Each row is a point on a tangle of strands that fork and nearly touch. The rows are in no order.
In the rows, 128 means zero.
Two points are linked if the straight distance between their rows is under 81.1. Some points are linked to none.
tifa: [131 149  90 118 157 134  95 114  76 182 170 124 161 122 155 160 166 114
  86 153]
ritol: [165 136 162 113 141 103 142 185 130  86 106 177  78  83 124 124 177 133
 163  83]
Kuri: [176 156 108 152 130 106 150 157 128 141 135 179  98  99 149 149 200 152
 106 122]
fuz: [111  99 136 141 106 131 132  79  98 170 128 100 174 162 153 138 118 130
 153 137]
zuk: [105 122 166 162  82 116 149 116 115 120  74 172 134 174  97 148 103 160
 133 100]
numot: [164 164 111 113 184 166 115 165 146 136 147 107  94 109 138 152 140 103
  89 136]
dipu: [145 109  81 125 126  81 160 157 109 100 147 202 122  98 125 123 160 141
  84 159]
fekot: [135 127 204 133 155  79 140 158 128 114  89 161 115 128  74 113 122 107
 164  95]
Gor: [167 141 170 143  89 115 147 124 116 154  84 158 109 119 123 144 123 183
 139  72]
tep: [157 176 165 129 178 137 114 131  97 198 112 109 128 152  75 165 107 131
 106 117]
pilu: [120 116 159 122 165 119 113 176 151  75 149 122  74 147 115  58 130  87
 114 151]
Ruped: [162 123 139 141 169  97 144 153 113 148 152 142  96 138 112  98 134 123
 104 167]
vepa: [114 118 183 140 129 119 124 134 153 118  86 129 109 160 103  96 129 119
 168  71]
Bul: [139 155 176 103 164 161  96 159 143 139  96  93 114 119  78 109  91 105
 157  44]
nage: [136 141 125 180 115 115 134 122 127 151 104 197 105 185 116 151 148 181
 133 135]
foni: [158 104 164 110 145  95 134 186 159 102 119 160  80  84 140  82 175 129
 181  89]
pirip: [117 130 134 140 131 124 132 149 140  90 147 123 102 135 145 109 132 100
  92 153]
vofa: [148 178  94  70 160 180 121 149 121 142 137 113 115 115 123 183  82 128
  71  79]
vog: [179 165 126  87 216 160 116 148 131 155 127  89 118 122  91 162 106  88
  99 131]
tudo: [ 53 118 113 147  87  96 122 103 126 102 127 169 171 165 168 148 112 150
 125 179]
bokid: [104  72 147 139 120  89 133 105  95 140 115 103 173 149 122 119 117 115
 125 112]
pidog: [143  61 130  87 130  58 153 131 100 111 137 131 173  71  94  94 131 124
 118 118]
fid: [120 132 120 179  60 141 119  99 173 109 129 147 152 113 141 170 130 179
 151 140]
tigif: [154 103 118 134 137 124 132 134 121 142 184 132  92 154 151  81 137 165
 124 182]
vodul: [136 129 152 128 134 104 125 174 172  59 125 155  84 102 151  98 169 106
 137 113]
bof: [149 134 159 105 172 124 123 126 132 148 122  62 136 115  96 123 115  70
 112 112]
gepov: [108 154 112 156 141 143 107 100 107 172 149 154 130 185 144 132 150 138
 131 174]
peba: [140 133 137 131 154  53 147 132  81 146 151 114 181  96  94 124 151 120
  85 142]
mav: [ 88 163  77 140 109 142  78  94 103 149 162 134 188 115 193 132 141 128
 134 187]
ret: [ 96 135 146 145 106 171 102 128 186 100  97 103 111 171 126  92 100 108
 168  73]
vap: [122 157 114 132  85 188 129  98 127 140 125 103 123 134 122 149  74 146
 145  76]
modo: [ 91 121 122 105 154 168 115 128 155 111 165  65 112 149 153 100  92  70
 150 144]
dol: [132 150 135 126 133 169 111 159 147  82 121  95  90 106 143 128 134  84
 114 105]
Vomo: [119 149  97  94 128 182 116 130 169 100 136  52 105 129 138 135  86 108
 172  67]
Vuzo: [109 201 104 126 144 167 103 137 104 144 135 136 150 133 110 186 143 126
  54 109]
mutid: [ 77 134 139 133 128  83 119 139 102 102 146 123 178 135 134 137 124  91
  80 155]
Bozu: [142  62 118 114 120 108 147 125 154  90 150 137  97 107 147  67 134 169
 148 166]
kota: [100 100 168 149 111 125 129 110 153 104  97 127 121 181 112 104 112 123
 148 114]
dod: [ 84  72 142 123 112  82 150 100 106 109 126 154 146 176 117 102  89 132
 142 175]
nidep: [164  60 126  98 130  98 169 146 121 133  73 222  97  79  97 119 139 133
 156 136]
Bodi: [155 100 145 144 129  95 137 104  80 182 132 124 166 129 114 143 139 135
 118 114]
tos: [154 130 143 161 119  94 153 125  97 160  94 190 106 170 104 155 140 185
 131 115]
Loku: [ 99 114  96 126  91 120 128 135 153  58 170 134 141  99 184  87 134 152
 114 190]
rivu: [ 77 213 112 152 104 190  95 133 128 125 126 162 115 176 120 165 109 155
  95 139]
zak: [164 125 189 102 178  65 142 145 125 143 127  97 127  73  89  78 155 110
 155 105]
nuz: [ 92 173  60 114 149 169  90 120 119 150 163 112 164 132 187 144 100  97
 132 177]
gapu: [ 87 110  92 120  93 103 121 131 115  81 173 146 164 118 179  97 122 162
 103 191]
lefo: [137 166 160  66 176 151 107 156 140 144 100  79 131  91  76 112  94  88
 146  37]
Sov: [147 100 101 128 118  93 157 124 120 134 157 164 124 112 150 111 168 167
 123 152]
Sedi: [ 94 183 115 139 133 131  99 141  82 140 144 146 180 156 119 180 139 122
  58 129]
takug: [101 140 141 162 129 156 112  95 111 177 125 127 135 214 128 140  91 148
 155 156]
kifol: [169 183  99  75 139 179 137 138 126 147 127 105  79  94 120 167  77 141
 109  63]
nobo: [124 175  79 133 147 186  98 102 118 188 148 115 128 171 144 166 113 146
 154 147]
lesog: [139 144 106 117 190 159  94 137 104 166 194 121  95 151 158  91 145 138
  86 190]
vimin: [131 154 184 132 130 150 120 139 105 147  95 103 122 150  78 137  92 116
 123  72]
Lutas: [169  72 124 107 116  93 182 128  96 159  74 211  98 116  97 133 142 143
 155 145]
gagu: [ 93 152 137 170  61 156 123  89 154 119 112 149 170 142 128 174 104 191
 141 133]
doniv: [143 125 110 123 166 137 105 145  95 143 195 127 110 161 154  72 133 171
 107 207]
talen: [132 128 166 136 102  85 146 156 120 101  78 166 139  96  93 153 141 137
 115  59]
fedif: [124 173 132 137 171 106 102 135  92 183 141 119 165 153  71 166 130 109
  76 155]
far: [144 137 185 141 105 108 141 147 112 111  76 174 114 129  98 140 125 161
 147  69]
liv: [129 142  99 115 111 166 130 114 124 119 130  65 147 110 154 152 121 102
 113  88]
moz: [171 173 148 114 207 166 116 171 145 148 124 104  91 135 114 153 118 103
  99 138]
ras: [140  76 118 117  77  89 162 117 176 105  74 185  93 105 124 130 144 161
 188 127]
demul: [131 185  68  78 176 169 114 146 118 134 144 105 162 114 137 195 122  85
  73 118]
vudag: [115 150 117 121 143 167 122 123 102 161 120  84 147 158 121 162  89 109
 110 122]
Sug: [150 147 128 159 124 185 128 109 182 126 132 114  75 144 154 130 126 138
 169 160]
lon: [124 129  99  96 154 179 101 138 176 103 131  47  97 141 140 117  91  76
 168  85]
Sus: [141 130 161 155 124 178 133 101 157 141 106  98  84 170 128 101 102 133
 197 112]
kifog: [106  78 130 122 117  96 137 127 115 108 163 127 139 141 155  91 124 141
 113 170]
dorep: [180 145 106  92 138 156 144 130 109 160 131  65 156  68 135 162 140 102
 105  76]
kudon: [ 84  89 162 136 137 131 118 106 140 110 140 103 124 182 130  74  98  98
 151 153]
fugag: [154 124 128 154 125 155 129 135 166 114 148 124  67 138 158  95 138 127
 151 166]
tisem: [177  98 150 143 104 136 130  97 179 143 114 134  87 116 153 106 152 179
 207 127]
zat: [177 155 145  97 181 169 122 147 123 155  97  81  83 123 102 144  93 111
 138  83]
paro: [ 81 173 102 147 102 114  95 112  92 140 133 175 172 153 138 177 149 136
  88 137]
sozi: [137 132 127 110 173 123 113 152 111 144 178  97 130 118 131 119 135 104
  71 165]
pobi: [165  98 146 154  95 142 129  85 157 140 109 103 115 110 149 115 143 157
 183  98]
nemub: [151 188 145 122 161 109 125 140 109 144 109 101 158  84  81 163 137 127
  65 102]
veru: [126  96 127 144  93 175 122  73 167 134 125  72 158 122 132 116 107 142
 207 104]
Gepo: [160  70 137 115 152  76 174 126  92 148  90 189 122 126  70 120 121 122
 154 151]
Guma: [157 137 158 134 119  91 151 181 137  85 102 189  94  90 130 143 174 124
 115  95]
zodil: [155 138 114 152 145 156 125 137 143 140 183 143  71 140 163  86 154 147
 129 177]
Tig: [ 68 142 121 161 109 109 105 104 113 127 151 152 171 166 166 125 109 140
 123 191]
zatek: [137 155 163 124 126 146 134 117  89 159  90  98 149 135  81 150  81 132
 102  62]
meb: [163 153 148 115 207 134  99 138 118 191 138 102 116 150  85 132 119 103
  96 171]
Mosib: [118  78 132 118  90  61 172 124 110 105  68 188 151 110  90 155 134 116
 131 104]
togur: [104 125  92 148  92 162 118 104 155 103 157  78 175 102 190 129 118 116
 159 160]
nak: [149 110 169 106 183 123 111 136 134 151 140  62 129 114 101  76 117  70
 135 117]
fova: [ 98 121 122 141  72 157 122  99 160  84 130  73 172 110 161 120 131 100
 145  90]
geva: [ 89 144 146 152 126 126 124 143 114 110 123 110 157 154 135 153 124  90
  77 134]
kise: [116 131 135 103 192 146 102 143 125 140 151  95 122 154 122 114  80  64
  92 187]
Kuduf: [ 89  59 133 127 107  69 149  90  88 136 113 126 185 140 121 140 118 127
 122 134]
sivob: [161 189 148 103 172 135 133 118 112 162 105  82 155  95  73 167 108 114
  84 106]
Sige: [140 139 105 137 125 122 126 144 115 122 159 117 157  84 169 154 178 119
  63 124]
Gufom: [102 135 127 121 144 140 118 163 133  91 175 102 112 138 144  97 120  92
  80 180]
Dubus: [ 83 134 159 143  77 131 132 114 135  90  94 121 156 145 112 149 105 127
 110  77]
givag: [184 131 148 124 155 155 134 125 112 182 126  83  92 113 150 120 148 119
 153 102]
mebi: [153 161 127 158 155 131 113 118  87 193 130 150 122 172 104 149 160 149
 103 126]
bibe: [138 122  92 140 102 110 131 109 134 127 161 145 128  99 173 121 167 161
 128 166]
Sed: [120  93 120 112 150  87 139 141  93 102 166 115 153 127 114  90 115 122
 100 159]
nug: [115 152  81 152 133 144 106 117 136 139 179 155 125 133 173 111 168 141
 109 190]
Ferul: [147  80 161 134 134  77 165 119 104 148  79 178 122 160  82 130 113 140
 157 122]
volot: [121 113 107 124 104 185 123  82 179 120 145  63 155 112 131 114 120 120
 200  79]
ralu: [179 170 137 137 173  99 137 181 117 127 134 145 105  87 116 136 166 123
 100 131]
Bipi: [144 115 106 119 128  79 175 170 113 101 117 204 125  74  96 135 154 117
  94 137]
Rodep: [ 91 100 100 144  75  95 138  97 126 112 139 171 180 130 167 150 131 157
 127 165]
dutu: [164 123 151 131 145 126 131 108  72 189 118  78 159 144  95 144 133 128
 117 103]
pipeg: [137  35 123  70 119  73 157 135 118 108 108 160 148  76  83  83 129 116
 147 119]
rimeb: [106 116 146 120 148  70 128 149  93  98 154 112 177 105 100 106 117  91
  78 153]
fogo: [155  96 188 109 155 106 133 161 150 127 107 164  76 113 131  89 167 134
 206  91]
muz: [146 169 101 146 141 154 112 137 126 151 150 134 111 121 155 148 173 134
  89 140]
Vasi: [123 101 152 136  93 150 110 123 220  94  98 123 123 122 150  80 146 141
 193  74]
Dap: [136 139 149 170  97 151 133 111 144 125 102 139  95 159 127 130 113 157
 153 114]
Kolab: [134 114 139 142 114 109 138 138 172  67 127 149  83 120 151  94 154 122
 145 143]
Kunug: [ 88 128 151 147  92 112 131 144 140  71 109 121 156 127 124 140 140 103
  87  80]
bab: [118 186 110 166 109 140 103 128 113 140 139 184 120 159 122 172 172 165
  79 122]
seve: [ 72 160 100 146 118 120  82 107 109 136 163 151 177 151 190 111 125 136
 126 202]
fezon: [150  57 125 101 123  62 169 117  94 142 119 154 154  81 108 122 139 141
 122 126]
Punif: [154 105 125 145  96 142 136  81 136 167 131  91 135 128 158 131 147 145
 167 122]
gigat: [101 132 106 109 142 159 112 154 137 103 172  89 136 108 179 109 129  85
  87 167]
gilos: [181 176 163 105 163 165 126 141 114 175 107 109  90 109  90 155  85 134
 114  82]
basa: [137 156 130  58 170 162 110 136 134 137 117  67 131 101  79 148  75 100
 114  47]
zula: [132  85 139 138  93 123 114 119 202  98 110 139 107 106 148  84 160 157
 198  99]
fuvef: [129  56 123  92 119 101 141 149 177  83 105 167  66 111 125  65 127 136
 176 137]
pagim: [153 137 146 160 130 114 138 134  98 168 117 152 118 160 103 151 137 144
 118 119]
kato: [138  89 128 108  91  88 166 138 158 114  67 192  92  83 127 140 156 153
 171  96]
dom: [137 167  99 135 141 192 124 124 162 126 134  97  82 151 142 137 106 130
 152 140]
dadub: [117  70  68 109  95 112 149 124 154  83 141 175 111 112 142  90 125 188
 142 216]
kado: [118  93 127 122 112  96 154 153 177  70 106 192  72 121 131  87 132 126
 156 148]
pir: [ 88 101 165 110 161 108 117 153 123  98 152  78 142 141 111  83 110  68
 103 148]
rirum: [ 93  89 155 143 103 124 124  85 101 142 114  88 181 169 136 132  96 110
 143 121]
keke: [109 101 148 145  89 124 121  91 171 101 112 130 122 158 135 120 128 145
 173 140]
vogu: [179 184 136 122 173 127 126 182 138 132 133 107 102  82 125 143 160 106
  82 128]
Buta: [108  85 114 144 107 107 121  97 148 121 158 154 132 152 146  98  96 182
 167 210]
Lur: [124 139  88  91 153 169 115 140 138 120 158  67 135 102 158 136 120  67
  98 136]
ribi: [116  56 105 120  93  71 173 118 108 129  83 198 148 105  97 154 131 128
 122 139]
rud: [ 98 122 147 139 106 164 107 135 205  89  97 115 124 141 133  88 139 124
 169  58]
Rup: [105 100 146 126 116 132 125  94 101 140 115  57 187 145 115 146 106  83
 134  86]
Mato: [ 77 123 142 152  56 122 135 101 126 102  96 129 179 133 144 164 115 148
 111  98]
vekef: [ 92 163  61 117 150 173 107 107 137 128 150  84 158 150 172 156  81  93
 148 156]
vola: [123  66  84  88  97 104 151 133 147  66 136 156  95 100 143  85 128 166
 136 169]
Selet: [132 162 133 150  65 186 148  85 139 148 125 128 116 105 119 130  66 178
 160  73]
por: [105 160  84 128 149 141  87 126 100 153 192 158 119 138 154 127 181 138
 104 184]
Lapo: [167 107 174 107 169  96 128 139 129 151 143  83 128 100 107  76 142  94
 153 115]
kapi: [ 99 127 105 137 128  87 106 116  62 150 154 148 206 129 146 155 156 118
  83 142]
zod: [ 95 176  71 125 142 173 113 127 155  99 160  71 128 144 170 159  76  97
 161 165]
Toki: [126  75 122 125 120 115 131 116 170  89 149 119  93 142 141  61 125 150
 169 168]
Feza: [173 128 152 113 133 178 131 126 133 154 119  83 101 115 143 108 134 127
 184  71]
Karir: [112 170  85 116 156 141  64 103  83 173 179 142 144 137 168 133 178 124
 108 168]
Renem: [155 161 108  98 124 190 137 128 123 154 116  86  82 111 116 145  76 139
 138  60]
Tukas: [119 157 100 120 110 186 116 145 178  82 129  75 119 105 141 126 120  99
 154  60]
gog: [120 149 170 156  82 139 141 123 131 114  88 146 103 173 107 141  94 158
 128  92]
Tedez: [146 110 191 125 125 125 134 143 156 126  88 145  98 133 128  95 141 141
 195  60]
sasi: [155 122 157 126 168  85 145 171 124 112 133 156  83 114  99  85 140 113
 123 146]
Fel: [126 187 121 158 117 156 115 168 160  83 120 133  94 132 147 145 147 117
  84 131]
kop: [136 131 116 172  77 157 127 110 186  90 141 123 129  93 163 158 145 162
 157 139]
nido: [ 91 149 125 173  83 136 113  92 128 129 123 152 161 170 144 161 118 163
 131 148]
ligiz: [126  91  79 126 106  98 169 106 110 159 106 216 130 140 111 146 148 164
 139 150]
zagum: [107 139  89 106 129 156 104 100 102 161 157  92 178 136 198 126 117 102
 125 167]
vanur: [177 166 153 138 211 111 114 145 102 201 134 124 119 148  85 142 121 131
 108 153]
tekuz: [103 181 112 166  99 155 120 158 142  92 136 143 126 140 160 166 154 125
  76 132]
fati: [107 114 115 139 107 140 129 130 174  69 170 127 107 120 174  93 125 136
 129 190]
Bido: [ 94 146  91 130 100 150 102  89 110 147 149 103 206 110 203 134 118 117
 142 173]
bugi: [137 134 141 155  59 168 132  88 143 145 106 127 125 113 121 137 112 197
 160  82]
likud: [110 105 132 164 107 143 109  88 155 122 159 135 135 160 151 111  90 147
 180 206]
bopi: [131 148 152 107 201 137 114 133 121 166 138  77 129 160  92 125  87  89
  98 177]
goli: [112  94 139 151 107  89 155 109 118 133  85 171 127 170  99 144 119 150
 146 137]
zop: [137 185 110 132 119 178 119 165 154  83 127 111  97 113 151 154 138 103
  85  90]
tivol: [ 94 105 121 154  59 103 137  82 134 126 110 147 190 127 157 173 125 168
 138 125]
luz: [174 132 128 166 122 122 152 130 149 135 120 159  77 127 152 126 167 166
 147 132]
Bobu: [116 143 113  84 140 160 123 124 118 125 119  69 148 125  98 153  82 100
 118  47]
fekep: [153 156 128 131 168 117 116 159 115 161 151 119 136 117 113 146 159 107
  67 157]
Fipa: [173 170 104 153 132 137 136 145 140 144 154 162  75 115 165 137 191 153
  98 146]
bufek: [151  83 139  93 120  90 160 157 134 120  71 196  90  73 110 115 158 129
 175 106]
Fata: [116 114 116 153 120 118 115  76  83 202 134 150 172 170 151 137 146 166
 138 149]
valu: [133 118 161 139 121  97 144 165 130  92 113 138 111 105 123 131 162 109
 108 101]
gomo: [163  72 108 117 120  76 171 126 105 146 125 173 121 106 129 136 160 151
 128 143]
Guzaz: [123 158 183 135 149 161 110 151 130 127  93 101  97 173  88 124  92  88
 120 103]
Vemez: [129 161  77  91 177 162 109 144 127 131 154  87 145 114 158 164 127  73
  74 145]
Riso: [ 92 115 131 135  84 126 120 129 151  69 118  94 164 106 142 131 146  94
 116  76]
lag: [127  74 127 142  84  98 137  89 178 111  95 163 105 135 126 124 120 155
 183 145]
sibo: [123 114 151 143 126 105 130 138 129 108 127 110 120 130 131 118 140 100
 115 117]
doz: [160 110 122 147 127 142 140 100 125 161 151  99 115 134 164 111 155 147
 146 137]
lovuz: [127 156 107 125 160 177 117 129 143 127 143  90 100 162 151 139  92  97
 126 142]
fibir: [113 118 101 143 115 109 113  88  83 180 151 187 160 158 145 133 167 170
 136 162]
nel: [ 94 118 107 127 113  98 123 118  86 136 155 139 191 123 173 132 149 126
  89 167]
vabev: [122  59 115  96 100  84 149 134 135  85 117 171 115  85 108  97 137 120
 136 128]
vak: [112 168  95  94 153 184 119 131 107 157 124 101 127 163 124 185  60 121
 115 116]
fola: [132  94 127 122 115  61 165 155 128  79 121 170 144  64 100 128 161 106
 102 114]
piz: [172 196 156 112 165 162 120 148 106 198 109 144 103 112  83 153  97 155
  83  84]
zulak: [110 187  91 135 112 166 114 150 115 116 130 129 140 127 138 180 132 123
  61 109]
Fomer: [ 86  82 126 118  80  79 156 100 120 104 116 124 178 129 146 137 131 130
 124 128]
tik: [119 146 107 160  95 104 147 138 112 115 115 178 139 117 134 175 172 152
  88 102]
sasu: [126 148 158 100 174 162  98 151 143 133 100  86 112 152  74 115  89  79
 136  88]
lurim: [120 128 121 100 167 164 110 139 154 117 139  62 106 137 131 102 107  59
 141 119]
rar: [122 193 145 137 159 104 122 137 105 155 123 122 170 127  74 173 129 126
  62 116]
sek: [168 151 123  78 201 162 111 135 130 153 116  69 117 137  89 157  78  88
 124 107]
Paba: [130  97 170 133 129  86 140 134 134 104  82 156 118 147  96 110 137 114
 153  91]
zote: [163 132 130  91 147 134 126 140 124 144 133  54 152  63 121 129 136  81
 121  70]
mukel: [159 119 155 117 153  71 147 132 106 141 130  94 173  76  89 122 151 104
 103 111]
degu: [136 119 185 114 164  78 148 167 140 100  87 185  97 123  71  93 138 104
 173 127]
lin: [126 181  95 108 158 161 109 139  93 146 136  92 157 117 108 193 120 115
  67  96]
Tumed: [147 143 107 100 181 157 105 157 122 157 182 102 108 134 160 115 136  97
  87 180]
Lida: [168 167  94 123 161 170 118 139 121 165 145 110 103 116 142 165 151 119
  91 117]
Ful: [ 97  43 112 102 110  81 169 109  88 137 110 177 157 119  96 122 105 133
 124 154]
safas: [176 125 180 101 155  69 158 174 123 125 104 162 122  54  99 111 181 124
 190  95]
pidi: [137 145 138 147 158  89 140 147 105 150 150 141 130 142 114 127 141 119
  88 162]
nor: [101  78 104 128 129 101 146 131 116  95 136 187 110 159 122  99 104 155
 131 202]
fuvil: [ 86 140 108 144 109  91 115 106  72 155 137 169 193 165 137 162 154 144
  95 136]
Zapus: [129  94 133 134 139  80 145 119  78 161 150 107 196 114 113 129 148 119
  99 140]
Kevat: [173 153 107 104 138 190 133 113 135 143 119  71  85 107 141 130 103 145
 185  67]
Mikag: [ 72  66 113 116  99  73 152 109 106 110 106 188 154 152 112 127  91 136
 132 165]
bep: [129 147 140 152  96  88 154 149 100 110 101 159 149 114 104 173 148 132
  78  84]
Gele: [ 72 174 110 161  91 154 104 114 105 138 138 152 175 166 144 173 122 151
 116 142]
kunov: [141 174 142 105 152 152 129 121  97 176 105  89 166 107  71 173  89 128
  79  74]
zik: [141 129 106 145  90 185 113 108 187  98 131  85 121 103 147 111 122 127
 203  80]
bavez: [157 136 154 111 157 111 132 137 119 127 130  72 158  86  96 124 144  83
 103 101]
favu: [160 140 197 114 151  94 145 179 122 116  92 163  95  70 108 133 174 131
 179  81]
gupap: [122  55 120 106 101  96 133 124 189  99 106 158  95 101 143  69 155 155
 182 111]
lari: [116  86 122 115 104  64 163 142 120  72  87 183 157  92  88 136 148 105
 101 110]
kov: [154 145 141 171 103 149 147 117 146 143 120 145  85 142 136 142 148 183
 147 123]
tek: [131 149 108 140 161 140 103 123  82 188 147 127 152 153 129 166 156 138
  99 142]
dipi: [111 131  90 154 109 132 120 110 160 110 187 155 133 112 172 119 153 168
 120 196]
non: [103 101 137 133 111 137 115 130 181  72 167 115  88 149 156  67 126 131
 141 178]
mugil: [ 86  91 163 142 128  97 135 110 124 122 135 131 113 190 114  89  96 119
 137 170]
batu: [141 140 125 168  77 177 115 112 189  90 142  97 124  85 146 143 122 146
 181 106]
Foz: [ 71 127 144 142  83 171 109 102 172  85 108  96 144 161 118 113  96 111
 161  82]
panas: [151 134 170 146  74 143 142  94 127 145  82 141 117 123 121 138 107 193
 159  65]
gos: [105  62  78  90  92 102 165 134 140  83 111 187 108  90 116 103 132 145
 118 159]
fod: [118  86 149 114 138  83 151 158 140  90 108 194  89 122  89  83 120 116
 160 139]
lokes: [111 123 124  95 130 149 116 114  93 141 118  45 180 127 110 159  87  71
 124  71]
vovi: [100 146 147 160 133 161 124 105 139 135 132 124 105 203 128 129  89 125
 157 159]
Remo: [ 99 135 129 143  91 191 126  98 147 119 105  86 133 140 133 126  83 137
 157  82]
zegi: [ 84  88 132 146  78 110 134  89 144 102 125 113 175 128 153 120 132 126
 143 131]
nefud: [ 90  74  96  98 114  89 133 137  90  80 165 145 162 120 155  91 121 157
 107 182]
tudas: [174 162 150 135 146  86 151 185 122 103 115 151 107  64 109 136 180 125
 112 111]
kinal: [117 102  73 141 107  99 138  91 105 164 139 219 136 140 128 136 173 186
 149 174]
Mub: [ 81  91 141 113 135 152 111 118 152 106 150  71 123 159 141  64 105  78
 145 138]
lafe: [169 102 141 132 111 110 149 126 164 128 121 157  60 103 163 112 163 175
 179 145]
Zege: [101 123 113 116 121 125 109 119  95 142 167 115 165 136 169 114 129 118
 109 166]
lir: [139 183 127 169 116 131 131 138 111 148 114 201  90 173 107 163 161 188
 104 112]
Tif: [131  70  80 117 111 116 132 110 129 113 166 150 128 123 147  95 119 208
 164 212]
veni: [100 202 122 157 126 159 102 143 120 135 124 166 102 176 117 160 135 149
  82 124]
Gok: [141  99  54 105 125 117 151 156 103 111 148 220 116 108 116 109 154 171
 104 183]
duvib: [132 127 152 117 173  92 122 175 125  96 154 141  87 140  91  61 108 108
 114 172]
gol: [113 102 126 133  86 139 129  87 153  98 130  94 150 112 163 123 141 125
 148 119]
Zeg: [174 114 173 114 158  71 158 157 126 135 106 128 132  72  99 101 158 116
 150 107]
Kazo: [184 130 141 134 156 149 130 117 111 179 130 100 105 144 136 115 147 132
 137 138]
Pibem: [ 96 150  99 141 118 176 113 108 173  93 160  80 142 121 175 140  99 103
 157 167]
nom: [113 144 135 145 130 143 117 110  84 173 125 111 150 189 128 154 105 124
 117 142]
tagar: [126  95 129 130 130 106 125  97  82 188 147 122 165 168 148 118 123 145
 150 162]
kibo: [116 156 101  99 191 168 106 152 134 130 147 106 112 158 146 155  87  82
  98 173]
dubu: [182 145 144 112 177 155 115 120  89 214 113  90 134 145  87 144 117 127
 123 103]
vub: [ 95 124 141 161 109 164 113 105 166 111 143 105 115 175 143 105  93 127
 173 177]
gof: [147 157 141 122 111 174 122 150 171  94 107 101 106 101 139 122 136 110
 140  66]

Follow the links from the first point to the second, and from the first to the third. Name the last point that the two ways share.
vodul; tudas; ret: kado
nemub; Kuduf; Fata: rirum
goli; fod; valu: vepa
tivol; Pibem; nido: zagum
vovi; nug; Sed: vola
Tedez; moz; kapi: Guma
likud; bibe; gapu: vola
Lur; Tukas; Pibem: Vuzo
dutu; ralu; Lur: Guma
vekef; Lur; gof: Vuzo

A fork is a point with three links. Follow the links from the first point to the second and name the forks in between, in order.
Foz; Guma: kado vepa ritol
vogu; zop: Guma Vuzo
gapu; vub: vola
dubu; Gufom: bavez ritol Guma
zegi; Pibem: zagum

A fork is a point with three links, a tip a point with one. Leave the first point through the second and follow the links. Name the first fork or tip that comes.
zodil; fugag: bavez
dom; Sug: pilu
bof; nak: ritol
sasu; Bul: rirum
vola; dadub: vak
gomo; Sov: rivu
Mikag; Ful: Gok
goli; Ferul: vepa
tik; bep: kado
gupap; zula: tik
